A landscape with many valleys, sampled at points; each row gives a point and its height.
From any point a ball takes the steepest step (drop divided by distance) to one of its 2 nearest points. It stops when none of these is lower. Distance is the straight distance between rows; heights are no part of it.
duv (h 4.37): [ -2  28 -13  65 -40 -26   5 -22 -44  16 -43   9 -11  27 -18  29 -11   0
 -28 -41  -2 -42 -31 -16   5  37 -27 -20   7 -12 -18 -24 -40   3  -8 -38]
Gime (h 4.69): [-12  24  -9 -49  30   6 -17 -24 -13  -7  49  27  15 -53 -19  -9  -5 -57
  36 -20 -47  11 -15 -17  -8  -7  28  -5  -9  19 -14   5  25  10  45  56]
regun (h 3.90): [-13 -24  13 -89  13  41 -35   4  29 -32  10 -75  27  34 -15  29 -27   7
  39  62   1  17  59 -50 -15 -62  11  47  15  19  22  51  31  12  14  14]
Lisi (h 4.49): [ 12 -51  16 -28  30  10  43  13   2   1  28  20  16 -38  17 -14  14  41
  22  32 -27  22  31  40  24   4  -2   9 -38 -10  54  54  61 -45  -5  49]
piger (h 1.53): [  5  36  14 -90  -9  25  34  30   6 -60 -33 -66  13  47  27  61  -4  24
 -33  27 -19  17  11 -31 -33 -35 -30  24  48  34 -51  11  -7  67  11  25]
gos (h 3.38): [ -8  21  -3  -2 -27  21 -17 -37  16 -39  30 -20  -2  26   2   2  -1   5
  11  19  10   6  17  -4   9  -6   4   9  32   7 -10  31   0 -13 -18 -29]
nog (h 3.16): [  3 -20 -14   7   1  33 -64  -8  27 -14  43  -3 -11 -19 -23 -26 -38 -41
  24  14   3  26 -28 -30   2 -34  17  47   2   9  18   5  62  40 -46  -6]
bok (h 3.44): [-35  -7 -25  -4 -35  26   3 -26 -20 -13  29  43  16 -12 -37 -25   9   2
  -9   9 -23  25  13   8  14  13  29 -57 -11  23  -8  -1   7 -18   2  10]
Riz (h 2.78): [ 10 -15 -22  47 -22   4 -45  11  34  -9  26  15 -37 -11  12 -28 -22   2
  -5  15  13  15 -50  -6  16  -5   7  16 -33 -14  20 -18  44  44 -27  -3]
sipat (h 5.69): [  1 -30  -6  26  10  -9 -41 -10  29  -7  24 -35  26  15 -24 -21  -8  17
  34  49  47 -14   5 -23  18   4  14   4 -18   9  22 -12  22  30   8 -15]
lito (h 4.58): [ -9  31 -23  31 -60  53   9  11   2  -4 -32  18 -31  37   9   1  -1  47
 -59  35  40   8 -30   5   6  10 -15 -42   0  24 -29 -11 -35  16  -6   4]
Limu (h 7.10): [ 26   2  -1  -4  -6  65 -50  27 -24  18  -7  11 -62   4  38  20  76 -24
 -11  -8  26  18 -31  38  39  14 -22 -10  47 -18  12  26 -13 -49  39  42]
nomun (h 5.90): [ 52 -14   3  -6  34 -28  -2   1 -28 -22  -8 -19 -25 -40  34  28 -16 -29
 -12  -2 -46   7 -26  -3  -2 -34  -7  40  45 -19  14  59  16  38  -6  50]
kofuf (h 5.40): [  2  34   0 -35  -1  42 -23  19  -9 -52 -14 -22 -20   1  -8  29  14   9
 -18  30  -6  17   0  -1  -6  -9  -7  26  19  52 -47  12  -2  85  13  41]
Kelar (h 4.89): [ 14 -14   4 -19   3  49  63  36 -12  31  -2 -44 -32 -27  23  16  72   7
 -29  41  11  46   0  46  13  11 -20  -5  22 -14  -3  71  -9  -3   0  56]
suve (h 7.73): [ -5 -22   0  10  11  16  60  24  11  53  -1  63 -55 -43  44 -10   5  21
 -30 -68  -8  17   6  48   9  12  19  18 -58 -38  68  21   1 -26 -60  21]
zifif (h 5.91): [  7   4  17  36 -49  10 -25  11 -28  18 -14  56 -12  15   3  37  21  -3
  -6 -54 -30   0 -11  27  13  24 -25 -54  16 -26  -3 -29 -21 -53  36   4]
nepo (h 5.61): [  8  -4  -4 -17   0  42 -41 -18  27 -58   4 -14 -19  11 -31   4  -9  27
   9  67  14  30  11  12  -8  -3   0  18   0  41   6  26   5  53  10  24]
kat (h 6.55): [-31  -8   0  56 -21 -23  45  25   4  51  -7 -50  47  35  -7 -21  -6  -2
 -16  11  70 -55   3 -31  11   0  10  10 -18  -8  -6 -29  -7   7 -43 -61]
tazon (h 7.23): [ 24  11 -11  24   4 -12  21 -35  20   2  -9 -63  28  20 -12 -19 -39 -36
 -19  16  30 -16   1 -49 -12 -37   3  12  50 -16 -44  -2 -17  22 -18 -62]
ladu (h 1.93): [ 10  49  17 -61 -12  23 -23  17  13 -51 -12 -44  46  44  11  50 -31  13
  10  26 -15  -8  23 -39 -34 -44 -23  58  42  26 -51   2  17  46 -19  -3]
gadi (h 6.89): [ 26   4 -12  47   7 -19 -52 -21  -2   9 -18 -16  -5  43  14  15 -36   2
  18   1  32 -46   2  -8  -6 -14 -14  30  66 -50   5   2 -40 -16 -49 -64]
safug (h 3.79): [-43 -49 -21 -10   1  16   1 -13  -2   5  50  58  22 -15 -38 -37   5   3
  21  12 -23   8  37  14   8  -5  32 -45 -42  10  31   7  25 -46 -21   8]
sovof (h 6.25): [-19 -13  14   9 -13 -20  31  32 -17  12   5 -23   7  28  19  31  58  31
  -1  26  12 -20 -29  25  10  23 -22 -42  -4 -12 -17  -2 -22  19  21  41]
zala (h 5.54): [ 11  32  21  26 -68  19  42  23   2  31 -10  24   7  28  29  18  25   4
 -65 -13 -22  -2 -45  14   2  52 -38 -37  40  -5 -44 -15 -19   7  31  -7]
Fiv (h 4.87): [-32  32  -1  14 -53  19  61 -14  20  18 -16  -5 -19  22  31 -12   4  44
 -55  29  19   7  19  17 -28  31 -11 -32   9  30 -19  14 -42  -7   1 -15]
pabog (h 7.64): [  5 -22   9  23  -7 -13  -9  23  -3  50  -8  78 -66 -36  66  -5  13  -4
  -8 -68 -11  -6   0  57   7   0   3  23 -25 -41  92  12   4 -39 -34   3]
Pebu (h 5.19): [  0  25   0 -44  27  35   3  12  -2 -42   8 -27   6 -18  -8  19 -22 -11
 -12  31 -21  21   2 -34 -19 -38   5  65 -14  51 -27  29  41  82 -21  59]
sero (h 3.78): [-28   7 -21   7 -22   7  28  -9 -36 -14  -6  12  -7   4   1  -8  50   6
 -42   6 -13  16  11  23  37  26  18 -38 -21  16 -14  17 -10  10   4  16]
kab (h 4.42): [ 63  42  -8  12  -2  27   4  15 -30  -1 -31   8 -40 -24  55  22  15 -29
 -61  12 -13   9 -18  18  10 -19 -16  26 102 -11 -24  54 -20  21  -8  20]
duko (h 6.18): [-13  12  20 -14 -24 -24 -48 -12 -21  -6  21 -23  42  20 -61  29 -36 -26
  27  10 -34  -1 -20 -31 -22 -10 -27   8  71  -6 -65 -16  -6  27   2 -36]
rilor (h 4.64): [-23 -53   7 -10  64 -54 -40   0  -1  23   4 -14  40  16 -41 -74   3 -30
  46 -24  41   9  61 -20  35  22  31   2 -23  -8  35 -35   7 -38  23 -61]
Bip (h 7.05): [ 42  40  -4  32 -15   6  -1 -19  20  -2 -33 -31  -2  39  22  12 -31  10
 -12  23  37 -27   3 -16  -6  -6 -22  22  48 -23 -37   4 -37   5 -37 -69]
zafan (h 3.18): [ -1  12 -22   5 -23  62 -66  -8  19 -39   7   5   6  49 -23  31 -15  40
  20  28  43 -29 -36 -21  23   5 -25   4  15  15 -17 -24 -12  14 -11 -12]
tok (h 4.08): [-25 -63  -6 -23  26  14 -16 -15   6   9  63   5  38 -12 -42 -46 -14 -18
  44  33 -12  22  39  -2  10  -3  30   7  -4   4  34  22  43 -54 -14  10]
sogut (h 6.26): [-18  20  17  10 -36 -45  68   2  -4  38 -41 -42  36  51  15  19   0  48
 -28  -6   1 -29  43  -7 -13  43 -27 -32 -15  -7 -11 -18 -43  -3  15 -35]
zar (h 5.04): [-11  -9  -4 -39  30   8   3   4  11 -18  41 -14  14 -40 -23 -17 -40  -6
   3  28 -25  43 -27 -45 -15 -17  10  47 -24  39  10  36  60  56 -24  60]
pim (h 1.94): [ 38  49   7 -59 -27  -3  49  27   1 -28 -37 -60   4  31  66  33  -1  31
 -47  34 -24  11 -14 -23 -22 -16 -49   6  77   5 -59  32 -21  19   6   1]
nimo (h 6.71): [  5 -34   4  44   3 -59 -43  -5 -17  19   9 -24  -2  41 -17   1  -8 -14
  35 -18  26 -36  16  -9  -6  -1  -4  10  27 -37  19   1 -28 -36 -37 -53]
ginup (h 3.06): [  0 -28 -17 -13  53   1  27 -60  37   2  42  19  21 -44 -15 -52 -32 -14
  11 -40 -20  41  17 -32   6   1  25   1 -26 -31  41   9  16 -34 -14   4]
Sonu (h 4.62): [-16 -37  14 -29  80 -62  29 -15  26  12   2  -4  42 -32   0 -54  -1  30
  30 -33 -13  35  54 -21   7   3  27 -12 -80 -16  58 -12  20  -5 -26 -18]
Bigo (h 5.76): [ 18 -17  -3 -26  18  32 -25 -15  32 -26  16 -24 -43  -8  33  -6   3  45
  13  53  12  35   7  14   1   8  -8  15 -14  13  34  70   8  28  -7  38]
Fisek (h 7.41): [ 41  29   3 -17  28   2 -36  -6  29 -38 -23 -65  23  31 -29   5 -45 -15
  10  15  40 -12   9 -51  -4 -45  -9  58  62  -9 -36 -15 -13  49 -20 -59]
sime (h 6.77): [ 15  -3   1  56 -19 -38  46  24  14  30 -16 -55  22  32  -4   1 -38  12
 -19  24  33 -55 -33 -17 -11   0 -27  14  -3 -15 -42 -38 -19  22 -39 -56]
tisi (h 5.37): [  4  13 -22 -24   8 -15  26 -12  -6 -55 -10 -56 -19  28   7  14  -9  17
 -29  18   3  -9  -7  -9 -19 -12 -18  10  15   2 -39   8 -38  33 -15  -3]
nuvu (h 4.98): [ 17 -38  -1  16   2   6 -49   5  -8  -4   6  64 -41  -3  10 -26  15  -6
   8  -3 -24   1   5  57  11  21   1 -10 -42  18  57 -14  30 -82  27  17]
tuguk (h 6.29): [-45   0 -10  47  -7  -4  13   0  10  35   7  -6  65  32 -30 -17  -3  24
  13   4  75 -42  23 -41  27  17  24 -33 -29   5  17 -35 -10   1   1 -30]
Lof (h 4.36): [-29 -31  15 -40  34  -5 -66  -9   9   1  35 -27  31  -8 -70 -23 -28 -49
  70  40 -11  18  36 -26 -17 -11  29  32  -4  32  11  -6  40   6  59 -14]
supun (h 2.29): [  6  54  31 -83 -28  55 -45  22  17 -54 -26 -15  24  57  -7  57  -7  52
   9  17  -9 -15   9   1 -26   5 -61  36  56  30 -49 -19  -8  66  -1 -20]
Ziveb (h 5.81): [-28   4 -27  54 -46  -4 -27  11 -15  21  20  44  -6  10 -24  -4 -21  -8
  15 -54  15   6 -33 -12   3  -4  23 -43 -44   0  14 -60  -4 -39 -19 -10]
vofak (h 4.17): [ 67  35  -4 -21   4  11  15  29 -21 -19 -24 -27 -32 -18  74  30   6   4
 -22  37  -4   2 -20  33  -4 -38 -32  50  60 -16 -27  55  -3  16 -50  12]
magum (h 4.92): [ 26  -5   2 -27   9 -39  44   4 -46 -29 -20 -49  16  -1  31  23  35  -9
 -21   0 -59   7  20  -4   9 -14  -6 -18  16 -13 -18  21 -12 -11  27  20]
pozet (h 5.86): [  0   2  14 -41 -12  -5   2  34 -14 -41 -27 -48   6  39 -11  53  39  27
  -5  32   0   2 -29  -4  10  22 -59  -4  43   7 -55   2 -22  60  45  24]
tabap (h 5.21): [ -8 -16  -7  -7  28 -10 -59 -11   0   7  24  53  46 -30 -68 -51 -11 -41
  53 -10   2   1  12  -6  12   5  30 -17 -28  23  -1 -64  35 -59  52 -33]
besis (h 6.06): [ -5   5  15  -1 -16 -12  30  33 -12 -10 -35 -55 -17  41  19  36  54  42
 -27  21  24  -8 -29   4  13  32 -54 -38  20  -9 -44   3 -60  35  29   7]
Duro (h 3.68): [ 29  11   7  31  25 -25  57  13 -23  19 -26  -4 -27 -35  56   5  51 -13
 -29 -30  -3  10  16  31   8  24   9   1  20 -26   7  23 -27 -17  15  20]
Sar (h 2.35): [-18  14 -38  -6 -26  19 -13 -39  12 -54   3  -3  -1  32 -23  22 -10  23
 -11   0  19   3   2 -34  23  21  -7 -24  13  32 -13 -15 -21  28  65 -13]
Moput (h 5.09): [ -6  21  -5  25 -20  24  99 -20  23  49 -13  -8  -6 -17  49 -33  -7  26
 -57  14  27 -15  41  29 -26  15   5  -9 -34  12 -11  21 -21 -27  -4  -5]
sib (h 7.96): [ -1  20  -3  32 -73  36  26  22 -24  22  -2  42 -57 -14  50  20  25 -10
 -34 -19  -1   6 -19  55   2 -12 -16  -4  21 -32   3  32  -9 -26 -36   3]
Nizu (h 5.71): [  6   1  25   6 -49  16  11  22 -32  26  -6  37  -5   3  20  36  54 -21
 -38 -28 -45   8 -35  38   8  19 -38 -45  65 -29 -42  -2 -17 -17  19  16]
degur (h 5.14): [  1   8   1 -21 -20 -47  44 -15 -11 -16  -5 -59  31  28   0  15   0   2
 -13  14 -23 -17   8 -30 -12 -17   2 -26  11  -5 -32   5 -22  13  14 -13]
Disop (h 3.45): [  2   6  -5  11  35 -10  74 -47  35   3   1   4  13 -31   2 -33 -10   2
 -21 -34  -8   6  37  -4 -12   8  28 -21 -32 -18  -2  -5  -7 -26  -3 -12]
rabuk (h 4.68): [ -12    7   22   18   40  -46  -17    8   -3   35  -28   76  -12  -28
    0  -15    2    8    8 -102  -17  -18   15   14   -3   14   35    9
  -83   -1   61  -54    8  -26  -24  -12]
sukob (h 5.99): [-13  17   7  29 -37 -13   2  -2   7   2  33 -11  48  -2 -45   4 -20 -21
  16   4  -5   7  -6 -22 -16   7   4   0  35  14 -61 -33  10  14  21 -27]
zagok (h 3.39): [ 25   8  20  41   2 -39  34  11  15  26  -5 -14 -28 -30  88   5  17  21
   1 -19  11   3   4  36 -13  10   3  18 -32 -36  39  22  -5 -16 -13   4]
lisif (h 5.28): [  0   2 -19  60 -25  -8  14 -18   9  13   2  14 -48  10  14 -12 -31 -15
 -25 -28  14 -21 -36 -11 -22 -11  11  -5   5 -22  -3  -8 -27  -2 -65 -13]
pari (h 4.70): [ 45  34 -10  34 -13  -6  20   3 -43  34 -49  28 -57 -21  84  15  14  -2
 -56   0  17 -15 -23  35 -10 -16 -29  -1  76 -31 -15  55 -50   7 -40   5]
zilo (h 5.75): [ -9  -4  -9  43 -31 -10 -32   5  -9  35  25  23  36  -4 -61  12 -16 -32
  46 -14 -14 -21 -37 -14  11   6  -7 -25   8 -33 -32 -56  -5 -19  17 -40]
diga (h 3.92): [ -16  -13   14  -66   31   44 -101   -6   16  -46    4   -8  -33   34
  -29    8  -39  -34   49   32  -11  -15   16   -8  -42  -29  -16   73
   11   65   10   18   33    8   -1   18]
zode (h 4.34): [   3   20   38   39   28  -32    7   24  -17   50  -48   74  -31  -28
   34   27   17   -2  -16 -110   -8  -42    6   39    3    8   26    8
  -35  -13   57  -42  -20  -18   -7   14]
nomil (h 4.28): [-16 -47   2 -37  78 -58   9 -27  20  22  13 -45  56 -24 -43 -79  -3 -15
  50  -9  23  38  57 -39  12 -15  48 -21 -51 -20  30 -16  12  -1  16 -46]
pigo (h 6.37): [ 11 -13   9   3 -19 -39 -46 -12 -38 -19   5   9  -5   9 -21  29 -14 -36
  26   4 -44 -25 -13  19 -20 -13 -23   2  58 -17 -29   9   4  -7 -11 -17]
zunel (h 2.68): [  6  40  30 -32 -23  48 -17  17  18 -36 -44 -14   7  53 -40  66 -25  46
   3   4  -7 -12 -45 -18 -10  35 -90  14  68   9 -69 -24 -35  80  25 -19]
fel (h 5.62): [ 14  18  -6  -4   3   7  10  35 -11 -33 -12 -36 -13   0  -5  13  36 -16
 -42  24  10  26 -33  -6  12  19  -8  13  29  39 -53  -7 -18  66  46  39]
seban (h 7.84): [  0  -4  -3  48 -20  35  54   1  15  42  17  40 -51 -20  31   0   1   3
 -26 -32   6  22  -1  45 -29  -1  19  -7 -25 -46  16  10 -11 -35 -31  13]
dum (h 4.73): [ 14 -64  -7  -4   2  13 -62  -1   1  -2  18  55 -57   3  -8 -41 -14 -45
  15  17 -42  -5 -44  46  -9  -5  -1  12 -19  22  52  -1  55 -74   7  14]
did (h 3.67): [ 10  30   9  -9 -31  36 -25 -10  -2 -25   3  -4 -30  23  29  44  27  12
  -6  18  -7   2 -11  22   0  13 -36  -4  51  -1 -29  35 -12  -5   7   7]
gomo (h 8.07): [ 30  28 -14   1 -47  55   5  39 -30  40 -11  16 -74 -43  78   5  39 -11
 -16  19  30   9 -45  67  19 -22 -28  28  35 -35 -11  54  -9   4 -40   5]
larid (h 2.59): [ 42 -33   2  -5  33   9 -15  12 -31 -10  19  40 -23 -48  25  -3   6 -43
   3 -23 -59  -1  -2  34  24  -5 -12  43  26  -3  36  48  44 -48  17  52]
zeluk (h 5.35): [ 21  15  30  16 -22   1  79  14  16  33 -24 -17  -2   7  34   0  21  -4
 -78   3 -17  -4 -12  22 -15  30 -31 -31  41   6 -43  -2 -33  -1  56  18]
fovus (h 5.43): [ 11   0 -12  49  -8  -6  22 -18  35  -4  -2 -30   8 -11 -20 -23 -15  13
  -8  20  39   3 -12 -19  -6  13  18 -23 -31  17  -3 -28  -3  33  35 -15]
kikas (h 6.95): [ 17  -7   2  -6  10  42 -34   8 -31  30 -17  32 -69  -5  69   4  68 -12
   6 -13   8 -17  -1  74  30  23 -11  -5 -15 -15  51  39 -10 -63  24  32]
teg (h 5.12): [ 16  13  19   7 -21  49  54  26   7  38 -18 -33 -35  -7  32  11  61   0
 -56  27  13  34 -17  43  -3  28 -24 -18  50 -10 -38  21 -29  20  33  26]
Vero (h 4.44): [ -7  26 -11 -59  28 -17  40 -23 -20 -14  24  -5  59 -50 -23  -9  13 -19
  12   3 -37  11  13 -18   1  -7  20 -30 -18  16 -40  -9  19  23  61  39]
mur (h 3.51): [ -9  -4 -22 -42  20 -51   1 -27   1 -20  12 -72  61  -8 -36 -22 -17 -17
  49  25  16   5  13 -64   5 -25  28 -13 -22   1  -8 -18  12  31  42 -23]
voguz (h 5.45): [-45   8 -14  54  -8 -31   4   3  -1  49   7  29  21 -10 -45 -40 -25   2
   9 -65  49   2  -3 -22  -3  16  53 -21 -66   4  25 -67 -11 -23 -30 -38]
savir (h 6.07): [-43  35  36  17 -34 -37  74  15 -10  60 -29 -25  16  25  23  24   5  33
 -27 -40  15 -54  19  14 -34  17   5   1 -18   0  11 -17 -36  -8 -27 -12]
Boma (h 2.75): [-24  20 -38  -2 -36  50 -52 -18  11 -29   8  21  33  30 -54  14 -22  19
   2  33  41   2 -15 -43  19  -1  13 -39  -3  40 -15 -34  -2  33  29  13]
gidor (h 4.90): [-27   1  15  -8  77 -52  61  -7  27  20 -19  47  32 -48  15 -49   3  18
  -9 -74  -5   6  36 -13  -6  -2  30  13 -99  -7  42 -25  18  -6 -55 -10]
Deze (h 4.67): [ 19 -30  11  -5   0   7  24  11 -19   1   3  -7 -24 -31  37   9  49  19
   3  31 -19  29  19  52  13  12 -17  16  -9 -17  37  67  20 -32  -1  34]
kaz (h 4.15): [-38  11   0  22 -18 -25  30   9 -39  12 -13  49  14 -15  -9  -5  50  13
 -17 -31  -9 -13  35  37  15  18  17 -28 -57  13  21 -19   4 -15 -19  -5]
Solif (h 5.87): [ 10 -34  -6  -9  29  -5 -18 -14  51  -9  21 -43   8   5  16 -16  -9  28
  17  64  15  20  23 -21   6   0  15  23 -23   1  48  33  38  18 -12   5]
Tozig (h 3.69): [-13 -34  27 -89  43  37 -53  -3  15 -37  10 -51  -5  25 -24  10 -54 -21
  55  38 -13   8  44 -38 -37 -44 -18  84   4  27  22  49  39  12 -25  17]
tud (h 3.97): [ 43  42 -10  54 -19 -18  17   4 -24  -5 -65  -3 -18  19  15  19 -16  28
 -59  -8  16 -44 -44 -23   9  38 -63  -1  49  11 -49 -13 -58  24 -16 -31]
gera (h 3.12): [-43   0 -31 -26  24 -43  -5 -25  10  -3  35  -4  73 -23 -59 -34  -9   3
  61   7  29  17  22 -47   9  16  31 -49 -25  12 -13 -44  -2   7  56 -16]
tipir (h 5.56): [ 36  -7  12 -25  -1  -5  14  -1  29 -30 -11 -80   7  13  32  41 -37   1
  34  30 -14  19  15 -40 -33 -63   9  42  32 -16   4  36  19   2  13  16]
dula (h 5.36): [ 20 -11   3 -40 -11 -26  49 -11   7 -24 -32 -91  25  29  16  38 -39   1
  -4  26 -39  18   8 -46 -34 -61  10 -11  24 -24 -37   4 -13   6  15   1]
tegas (h 7.52): [  3 -13 -18  25 -15  23  -8  38  -6  17  11  65 -59 -28  50  -9  31 -23
 -25 -58 -15  13 -27  29  30  -4  15 -19 -43 -27  53  -9  12 -39   7  35]
Vuze (h 4.00): [ 23  24  25  36  28 -14  55  33   0  49 -39  41 -31 -46  46   3  53 -14
 -41 -80   5  -7  12  41  14  18  23   7 -22 -15  16 -24 -30 -19  13  16]
Dasas (h 6.03): [-41 -12 -23  38 -14  -5   6  -4  28  30  23  35  11  10  -1 -30  -2  20
  -3  15  51 -19  -8 -18  14   9  44 -38 -58  10  43 -25 -11  17 -26  16]
vule (h 4.93): [-10 -21   2  26  37 -32 -44  -9  13  22  13  39  50 -16 -48 -50   1  -2
  41 -28  38  -1  41  -9  29  21  29 -21 -52   8  39 -59  22 -42  16 -43]
zul (h 4.31): [  4 -55   7 -28   8  32  -5  -3  11 -11  49   0  16  -8   2  -8  -7   3
  43  46 -26   7  26  22   1  -3  -3  34  -8   7  49  57  60 -64 -15  21]
mem (h 5.74): [ 57  -9   1  18  24 -59  -6 -11   8 -25  -9 -43  -6 -15  42  24 -32 -10
   5  16 -17  -5 -10 -27 -16 -33   0  25  26 -23   9  26   6  22  -4   4]
Roru (h 4.97): [ 40  46 -25  42 -27  16  -4  -7  -7  18 -28  29 -63   3  72   5 -24  12
 -38  -1  29 -26 -20  20 -17 -24 -11  16  25 -20  -2  16 -37   8 -74 -28]
ziga (h 5.25): [-47  12  14 -14  71 -38  77  -5  32  11 -26  36  47 -26 -16 -45   4  43
 -11 -43  33  11  70 -11 -18  -2  44 -30 -85  28   4 -36 -19  -6 -14 -24]
vamo (h 7.54): [  2  13  -5 -34  19  10 -47 -34  27 -53   6 -45   3  33 -48   9 -34 -22
  33   9  17  -5  14 -42  -6 -18   3  46  35  12 -10  -5 -15  46  28 -42]
pagu (h 5.24): [ -1 -30  -6  -7  28  -2 -39  -4  -2 -25   7  79   4 -23 -52 -32   8  -9
  18 -10 -33  16  15  30   5  16  17 -32 -47  42  10 -35  28 -70  50  -1]
nup (h 3.93): [ 30  36   9 -31 -20  31 -32  16   7 -43 -12  -5 -13  15  37  45   7  11
   6  14 -15  -5 -15  33 -10 -31 -34  42  68  -1 -47  21   8  11 -41  10]
ganel (h 3.59): [-29 -14 -12   9 -31  18 -61 -10 -10 -13  13  21   6  55 -16  22   1   1
  18  14   0 -42 -26  -2  16  16 -20 -37  -3   5 -14 -18  -9 -24  15   1]
lifis (h 5.49): [-31 -15 -12   3   2  -7 -61  -6 -15  38  36   8  50   3 -85 -17 -24 -31
  77  16  17 -24 -19 -22  14  21   5 -20   1   4 -25 -59  13 -24  52 -31]
Setuz (h 3.46): [  6 -29  11 -41  29  27 -31   6  27  -7  46 -48  20  -4  -9  -2 -49 -29
  41  33  -5  14   2 -47 -14 -55  18  76  24  -3  20  39  56  18 -51  12]
bogas (h 3.91): [-18   9   9 -15 -57  37 -50  -4 -28 -24   0  24  18  57 -28  25  21  16
  -9  21 -32 -23 -48  -9  33  31 -47 -44  26   3 -37 -19  -2  27  27  -3]
vup (h 5.08): [-18  -4 -20  55   3 -47  10 -20   2  24   9 -13  11 -19 -30 -46 -23 -19
   5 -22  33 -11 -18 -30   1  15  33  -2 -45  -9  -8 -42  -1  13 -22 -46]
kip (h 5.60): [  0 -12 -25  54 -25 -17 -21   1 -22  18   8  58 -47 -30 -10 -15 -30 -34
 -15 -50 -23   4 -42   2  -3 -28  32 -26 -18 -42  21 -21   0 -19 -30 -11]
Figal (h 4.16): [ -32  -18   -6  -42    7   29 -104    5   13  -32   37    4  -11   40
  -54   -5  -36  -36   56   33   20   -8  -15  -28  -20   -7    8   27
   23   52   -3  -17   15    2   16    5]
sis (h 3.77): [ -2  -4 -16   0  19  -4  60 -19  -1  -7  17  -3   1 -27  16 -16  11   0
 -31   8  -8   7  13  -2  14   5  13 -14 -25   1  13  25   6  10  -1  32]
nus (h 2.92): [ 25 -38  16   1  28  -3   0  28 -29   7  -1  53 -17 -51  14  12  45 -34
   5 -22 -58  -4  20  75  15  -2 -11   2  -1 -21  14  14  25 -59  19  23]
degip (h 6.82): [-13  15  23   8 -29   3 -12  14 -25  51 -15  29 -50  -3  64  21  47  22
  22 -23  17 -20  20  84  -4  23 -11   2 -33 -12  45  32 -15 -50 -12  -6]
Gog (h 3.10): [ 12 -29  -3  36 -15 -17 -19   9  23   8  22  15 -46 -22  48 -17   6   6
   2  10  -3   2 -15  29   8   5  -1  25 -45 -24  50  18  35   8 -37  -6]
Meget (h 3.33): [ 22 -34  13 -19  50 -35  16  -3 -14  -1  21  34  21 -59 -10 -16   3 -34
  35 -23 -64  -6  23  30   4 -16   9   7 -32 -22   6  -7  42 -46   8   5]
Todos (h 3.75): [-15  -7   9 -14  22 -43  19 -19 -10   8  22  21  65 -31 -29 -19   8 -20
  42 -18 -39  -8  32   6  -1  -2  22 -31 -28 -27 -33 -38   4 -37  15 -29]
dorok (h 6.68): [ -5 -18  17  18 -17 -35 -34  11 -22  16 -12  15 -46  28  45  28  24  11
  38 -11  16 -59 -12  58 -10   9 -36   7   6 -34  39  24  -5 -51 -23  -4]
gukif (h 7.25): [ 17   3  -4 -12  -4  84 -58  26 -13 -12  -7  12 -61   0  10  32  42 -36
 -25  -1  -7  23 -41  23  33 -17  -4   9  25   7   4  18   7  11  24  62]
Nekaz (h 6.53): [  6 -29   7  28 -13 -29 -48 -14 -17 -17   6  19 -21  16  10   4  -6 -23
  24   7 -10 -35  -7  30   2 -10 -20  17  30 -21  24  19   6 -54 -25 -18]
Lipor (h 4.22): [ -1  20  -3   7 -55  64 -34  24 -20 -10 -38  21 -12  48 -32  32  21  40
 -41  28   2  12 -48   6  22  27 -50 -60  11  10 -50 -17 -29  46  23  11]
turu (h 4.13): [ -8  32  -2 -40  12 -43  70 -26  -3   9  13 -16  89 -31 -21 -19 -12 -14
   7  -6 -26  11  20 -27 -22 -14  24 -40  -6  -9 -53 -35  13  -9  34 -23]
zatis (h 4.71): [  3  11  10 -59   5 -13  34  12 -39 -25  -1 -47  28 -24   2  32  28 -27
  -3  11 -53  29  17 -23   5 -16   4   1  17  23 -32  27  19  35  48  52]
Ded (h 4.43): [-14 -59 -15 -26  10  12 -87   6   9  -4  43  24 -28  34 -44 -51 -28 -47
  50  45  -7  -8 -43   4 -23  -5  11  26   1  37  34 -14  53 -38   4   3]
zefa (h 4.52): [-37  24  25  -7  35 -25  25  36 -20  13 -32  84   5 -46   4 -22  46  28
 -20 -82  -1  -9  36  40  17   9  34   6 -92  30  29 -38   9 -16 -29   7]
ras (h 4.88): [-15 -13  -5 -59  51   4  16  -1  -8  -7  44  18  15 -77 -22 -25 -19 -27
  26  -8 -44  48 -16 -23  15   3  16  21 -31  23  22  23  51  18  17  85]
fufov (h 3.11): [ 45  45  11  10 -10  32 -38  12  -1 -27 -54  10 -10  40 -26  70 -34  29
  -4  -9   1 -19 -61 -10  -9  20 -84  -6  85 -22 -64  -7 -48  40   3  -5]
Lov (h 3.89): [-13 -28 -10 -24  34 -42  64 -34  13 -11  -1 -75  61 -13 -35 -49  -4  -2
  11  20  13  28  45 -52  -7 -20  40 -37 -44   1  10  -3  17   7  18 -26]
danan (h 3.07): [-14   0 -28  20 -31  47  -1 -46  11 -23  30  11 -13  -3 -25 -26 -18  -3
  -2   9   2  35   1 -16  -3 -10  32 -21   3  -3  -5  24  13 -13 -34  -6]
nimog (h 4.72): [-10  18 -11  60   6 -50  14 -31 -23   5 -32  12  -3 -11 -23  -6  -9  12
  -6 -55  10 -23 -10 -25   5  35   1 -14 -41   9  -2 -36 -31   1   8 -28]
faz (h 2.74): [-13 -27 -25   8  17  32  12 -41  42  10  47   1 -11  -3 -14 -49 -30  -3
 -13  -1  14  41  -3 -29   1   5  33   9 -15 -10  41  18  13   2 -45   6]
gafe (h 5.58): [-33  35  37  18  21 -44  63  11  11  38 -36  20  41  -8 -12  -6   8  50
 -10 -70  34 -29  45   0 -13  24  33   0 -77  29  27 -58 -13  -1 -10 -18]
Gena (h 4.14): [-22 -40  27 -40   7   4 -39   8  15 -14  34 -48  38  15 -49   8 -15 -13
  60  72  -5  27  57 -16 -20 -32  28  18  11  22  14  31  40   1  32   8]
rusa (h 5.85): [-32  22  37  39   4 -56  35   3  -2  54 -25 -18  12  12 -10   5  -8  24
   4 -65  11 -36  29  -3 -37  13  37  17 -36   8  47 -35 -28  -7 -30 -28]
Diso (h 2.72): [-50   8 -32 -11   3 -22  20 -34   9 -39  13  18  32  -6 -51  -9  -4  30
  13   4  30  20  27 -28  14  29  23 -51 -14  31   0 -28 -30  16  73 -10]
siz (h 3.58): [ 67  46  -6  12   1   8  10  11   1 -20 -63  -1 -14  32  16  35 -41  16
 -66  14   7 -37 -52  -1 -18   6 -63   2  91  -5 -73 -22 -59  39  -5 -10]
zaba (h 5.78): [-41 -23  -2  36  17 -20   1 -19  33  37  20  41 -16 -12  -7 -51 -11  10
  -5 -44  18  26  -3 -14  -3  13  54 -30 -74  -5  61 -53  -3  -2 -31  -5]
Sen (h 7.40): [ 12 -20 -26   2   6  46  -9  26  -1   3  17  29 -39 -22  23   3  38 -27
 -28 -15  -3  17 -40  16  43  -3  23 -12 -16  -7  25  11  12   1  18  68]

Where does a ball stop that starts at each point below?
ras | larid
magum | larid
Fiv | Sar
sime | piger
sipat | piger
Ziveb | piger
kip | faz
gomo | faz

Call two points neighbours if one is among the 2 nearest of the other. Go from one point of each pair to the other, from neighbour to neighbour, staying as low as possible. Name the highest point that can't be avoided.
piger / larid | tisi
Riz / Sar | Moput
faz / Tozig | rabuk
